Points on a hilly landscape, in no order, each with its height.
From any point a ball rolls to the lowest of the 2 points nearest to it. It stops when none of these is lower. Distance is the straight distance between rows; heights are no part of it.
j184 height 250: [106 105 174 137 179 128 127 148 171 116 151 164 133 104 176 130 147 114
 105  96 165 142]
j715 height 128: [106 171 162 138 168 173 113 157 174 122 151 126  86 120 128 127 114  99
 140 181 165 111]
j231 height 368: [155  90 202 116 157 141 108 138 127 119 144 169  76 174  89 119 143 112
 107 107 140 148]
j85 height 321: [145 145 121  88 175  68  77 138 117 126 150 156 137  86 119 139 124 112
  82 107 115 141]
j41 height 603: [ 99 120 125 176  94 129 140 124 101 153 104  93 121 157 108 170 131 170
 178 147 137 167]
j584 height 568: [116  93 117 111 135 158 136  81  81 133 136 128 106 182 147 108 105 121
 164 134 187 134]
j925 height 193: [108 119 105 116 136 164 176 128 177 132 158  65 140 139 131 151 128 126
 115 146 153 134]
j980 height 575: [128 106 108 126 133 156 148 162 182 182 104 123 147 110 108 121 115 141
 162 105 115 102]
j129 height 216: [145 157 121 186  99 155 230 137 114 142 131  57 180 149 140 128 198 111
  77  84  53 146]
j498 height 127: [155 191 114 105 121 127  88 137 115 130 145 121 111 128 134 155 101  63
 165 165 131 155]
j369 height 594: [ 97 132 131 146 114 160 114 135 145 195 116 138 130 129 107 120  84 148
 128 141 164 123]
j143 height 393: [115 120 115 153  99  96 181 124 137 167 137  63 188 140 115 197 176 121
 104 110 116 127]
j646 height 513: [107 147 117 132  95  72  97 145 121 160 129 150 162 104 122 151 119 171
 131 148 100 177]
j671 height 317: [110  85 157 166 129 130 136 180 146 136 173 135 142 157 126 130 220 156
 125 121  71 120]
j447 height 137: [158 227 181  81 175 121 157 121 120  61 138 183 114  98 110  66 104  66
 153 147 145 128]
j49 height 164: [ 78 135  95 170 141 105 106 130 121 154 171  87 122 145 124 159 141 132
 128  76  98 149]
j390 height 241: [114 144 136  96 151 176  90 117 119  70 138 165 132  84  97  85 109  88
 112 133 185 151]
j691 height 207: [157 172 145  80 182  95 148 111 104  90 119 130  84 116 147  81  88  61
 130 149 140 121]
j443 height 670: [140 162  95 110 131 132  93 119  77 105 125 113  89 124 191 149 121 178
 119 146 128 103]
j366 height 196: [141 206 151 101 143 147 110 140 131  71 134 194 137 130  91 100 109  67
 154 143 184 149]
j826 height 390: [162  83 178 156 163 106 112 140 129 113  97 193 120 190  91 124 163 116
 116  85 127 109]
j265 height 435: [178 184 117  85 115 117 147  85 105 150 103 146 136 137 132 144 109  99
 169 186 154  88]
j941 height 525: [210 143 127  91 173 146 135 136 147 126 112 151 102 132 105  80 104 159
 170 115 137 114]
j869 height 232: [149  88 103 130  87 129 132 134 138 116 134 129 154 164  86 112 120 132
 104 119  81 133]
j957 height 499: [179 194 147 124 180 153  94 140 134  92 125 164 131  97 118  99 126 155
 189 127 152 114]
j432 height 342: [122  81 158 152 122 140 110 168 159 109 158 190 131 142 146 100 164 160
 147  96 106 139]
j631 height 517: [164 173  82 100 135 107 126 103 129 118  81  63 103 146 113 155 131 157
 130 148 135  98]
j954 height 332: [145  98 163  89 170 111 120 147 138  50 148 182  56 132 111 105 152 107
  93  84 142 155]
j323 height 412: [119 133 150 167 122 131 161 144 131 148  98  89 186 115 151 123 156 220
  96 100 101 133]
j83 height 470: [105 140 149 130 131  97 122 160 130 121  88 146 133 187 144 130 132 123
  80 134 149 121]
j175 height 169: [125 126 168 121 130 112 103 219 156 138 110 174 132 109 152 120 127  90
 104  84 114 182]
j868 height 512: [176 152 134  80 111 118 107 113 155 100 190 190 110  94 140 116 118  93
  94 152 136 126]
j905 height 235: [113 137  99 157 180 111 106 100 107 148 142  86  81 125 135 134  75 108
 113  99  99 153]
j24 height 239: [118 120 111 150 119 159 155 156 131 153 100  99 108 173 150 178 128 158
  88 126 116 107]
j811 height 612: [147 173 145 123 105 173 117 110 147 111 134 167  95 174  94 107  91 115
 152 186 135 124]
j496 height 407: [153 131 135 112 119 146 154 109 135 144  76 110 157 123 163 141 101 181
  95 163 152 106]
j57 height 218: [105  84 160 135 113 132  82 126 114 140 143 124 129 112  89  77 123 134
  89  79 120 113]
j468 height 646: [175 162 113 108 151 118 101 102  88 136 154 174  89 134 182 110 106 151
 144 143 126 102]
j287 height 354: [133  87 128 187 148 115 169 104 137 159 149 115 167 144 118 172 155  98
 111 108  94 137]
j825 height 319: [114 108 124  99 182 147 141 193 152 135 144 134 148 103 169 135 155 156
 115  83 142 121]
j810 height 82: [116  84 108 165  61 130 212 126 115  96 114  51 139 157 116 165 197 178
 131 113  99 123]
j743 height 381: [133 116  88 164  96 144 178  96 148 136  97  83 203 131 132 180 151 150
 130 104 145 127]
j459 height 195: [105 137 177 138 167 153 109 157 198  98 147 185  74  88 129 122 119 100
 135 102 170 123]
j831 height 546: [164 116 115  96 132 138 118 155 165 146  82 141 110 173 133  94 128 138
 184 129 132 107]
j91 height 253: [ 99  77 171 112 130 144 119 117 112 114 134 176 118  68  74  80 110 120
 131  75 165 140]
j706 height 249: [132  89 118 168 110 156  95  76  92 137 117  95 153 120 129 106 138 132
  92  56  96  93]
j185 height 191: [122 139 111 112  77 125 107  73 114 138 133  60 108 144 140 137 116 124
 144 178 159 129]
j356 height 268: [105 119  75 105 150 172 126 138 149  73 145  86 125 143 169 147 145 110
 130 169 139 147]
j125 height 314: [116 196 131 118 191 101  79 167 120 142 132 118  99 104  95 121 122 123
 153 178 112 150]
j538 height 300: [108  57 132 168 117 158 165 111 126  98 127 121 162 118 145 106 130  61
  73  93  92 140]
j461 height 442: [129 118 110 101 123 149 160 143 143 142 130 146 175  89 205 133  96 141
  92 137 146 142]
j377 height 299: [185  94 143 122 117 105 125 128 110 191 131 181 110 153 135 142 110 133
 107 127 103 136]
j98 height 433: [146 129 127 148 165 107 132 111 165  91 146 197 119  99  96 120 101 155
 165 155 115 118]
j324 height 627: [122 146 128 138 141 143  87 144  99 116 146 176  68 159 147 136 102 114
 144 172 121 105]
j2 height 320: [111 143 106 129 127  75 134  89 154 126 152  97 132 119  88 114 107 182
 145 163 110 126]
j487 height 344: [140 153  76 149  70 127 172 131 138 126  95  54 148 143  97 198 130 149
 159  89 146 169]
j797 height 240: [133 133 136  93 157  87 119 197 141 138 123 177 161 113 105 154 122  94
 100 131 117 158]
j186 height 542: [ 78 130 115  93 162 140 159 107  79 102 169 133 104 131 167  95 108 140
 152 165 178 139]
j885 height 397: [113 193 142  82 168 145  68 166  88 149 145 132 101  70 163 135 123 126
 141 158 157 138]
j726 height 269: [131  79 162 148 114 133 147 151 143 119 143 114 140 165 101 141 155 162
  96 150  60 153]
j48 height 142: [ 98 110 122 181  51 139 176 127 111 134 135  89 163 167 141 112 211 143
 103  97  85 104]
j514 height 495: [ 55  98  77 127 133 123 168 104 103 111 163 116 134 116 169 144 122 152
 112 144 141 129]
j226 height 440: [ 56 102 109 137 102  96 162 125 126 166 124  73 165 112 121 140 144 142
 108 134 141 132]
j249 height 281: [119 101 114 119 145 147 117 146 144  63 140 143 140  97 116  96 116 110
 101 108 119 152]
j788 height 395: [178 189 161  58 138 148 109 111  90 117 125 168 131  98 138 102 116  88
 154 167 140  80]
j852 height 585: [ 93 143 117 138 108 131 133 116  93 139  98 113  85 204 147 141 114 160
 165 146 170 119]
j981 height 273: [ 85 147 114 111 127  76 157  96 135 137 130  58  92 142  96 144 110 129
 142 194 165 121]
j286 height 63: [ 90 129  86 193  92  89 114  95 148 154 122  65 155 124 113 151 124 133
 165  87 100 152]
j730 height 185: [132 145 137 102 151 165  88 129 104 138 167 152 117  83 140 143 116  38
 166 175 158 149]
j932 height 174: [115  87 166 138 117 132 119 168  96 164 120 128 126  82 112 103 152 111
  92  85  55 111]
j851 height 411: [158 113 185 162 152 113  91 120 156 109  97 178 166 124  93 119 139 118
 111  74 147 146]
j247 height 183: [129 147 152 164  78 142 184 152 134 169 146  94 186 161 122  85 209 105
  97  83  53 114]
j258 height 540: [195 112 116  79  97 114  74 118 124 111 169 162  95 114 145 104 132  99
 162 161 102 136]
j158 height 276: [108  85 101 166 105 141 139  75 122 116 113  79 135 163 157 122 121 108
  74  95 124 143]
j629 height 134: [121 110 102 127 112 182 155  79 155 141 141  66 101 135 130 141  89 129
 171 170 162 134]
j685 height 478: [134 144 107  95 127 118 115 130 145 167 163 149 128  90 177 137 104 101
  86 156 149 109]
j442 height 509: [123 117 111 112 107 105  97 139 148 151  95 144 128 182 107 135 147 135
 129 139 139  66]
j359 height 441: [120 155 165 107 155 132  89 150 105 141 125 140 126 132 139 117 109 120
 106 122 168 166]
j73 height 271: [134 117 153  90 185 107 117 109 110  72 121 173  63 110 124 101 121  70
 114 127 166 109]
j606 height 168: [122  77  93 121  58 109 157 115 130 117 137  88 177 172  86 148 169 163
 141 142  93 128]
j978 height 215: [131 169 105 127 139 105  97 138 115 134 109 101  94 140 104 171 120 113
 169 209 110 139]
j266 height 251: [100 132 115  99 132 156 106 101  97 104 144 129 106  85 170 101 119  62
 174 187 148 103]
j501 height 436: [104  97 166 174 143  77 109 108  92 115 104 206 169 101 115 113 136 120
 103  86 124 152]
j449 height 604: [145 113 153 138 107 167 121 137 112 139 105 170 124 159 112 105  74 138
 116 177 143 148]
j452 height 325: [137  81 150 177 153 136 184 109 144 121 148 168 169  96 144 146 129 101
  84 106 107 158]
j391 height 375: [142 103 131 134 121 126 114 111 135 132  95 117 162 129 150 103 137 178
 127 110 143 121]
j865 height 556: [158 154  99 140  70  71 144 106 125 122  87  71  98 180  95 190 130 186
 136 112 152  87]
j898 height 272: [149 123 124 156 128 119 134 120 113 165 136 137  93 136 123 133  63 137
  70 106  85 117]
j665 height 580: [167 119 110 126  65  91 177 110  95 147  71  50 131 149 114 186 163 161
 112  78 114  98]
j169 height 298: [116  90 145 129 124 132  91 125 116 128 148 196 116  92 135  86 130 140
 179 115 140 129]
j690 height 471: [170 149  93 153 166 172  84 124 152  85 139 167 128  78 133 128 101 146
 147 120 116 101]
j850 height 101: [111 101 167 142 130 125 133 193 139 152 137 202 137  72 170 115 150 104
  91  71  82 129]
j263 height 330: [143 113 109 116 163 133 123 111 114 101  96 117 132 105 140 117  97 122
 149 147 124 142]
j460 height 197: [110 147  86 126  82  94 110  85 178 142  98  73 145 121  91 166 130 152
 180 119 144 110]
j194 height 145: [100  84 146 133  64 158 222 151 128 148  85  55 164 147  91 159 165 152
 135 125 107  95]
j508 height 335: [128 144 131  68 129 136  80 125 115 107 115 159 105 100 174  82 138  94
 162 136 171  77]
j735 height 358: [105  95  98 100 173 155  92 158 123 106 134  92 130 102 194 126 162 151
 148 123 147 127]
j566 height 468: [ 83 122 127 155 106  65 110 132 104 174 134 168 185 113 124  97 123 127
 106  84  95 156]
j142 height 289: [123 187  77 138  75 122 114  98 148 140 129  64 161 109 119 188 128 158
 162 149 165 165]
j342 height 194: [118 108 136 159  95 166 220 165 104 174 108  86 127 151 109 182 139 161
 106  97  67 117]
j223 height 386: [117 108 150 166 129  90  95 106 167 127 140 158 117 129  94  97 128 179
 144 163  98 110]
j211 height 472: [172 214 116  93 137 120 157  97 118 129 113  85  95 154 117 103 107 116
 168 186 123 110]

For each start below, name the point where the ball stops.
j287: j850
j468: j498
j941: j629
j211: j498
j566: j447
j442: j498

Call two points neighbours if one is among the 2 nearest of the other. Go from one point of each pair to the other, from neighbour to neighbour, staying as low as possible. Name the highest point that can't be avoided.
j810 / j850: j432
j498 / j286: j359
j810 / j286: j143
j629 / j715: j735
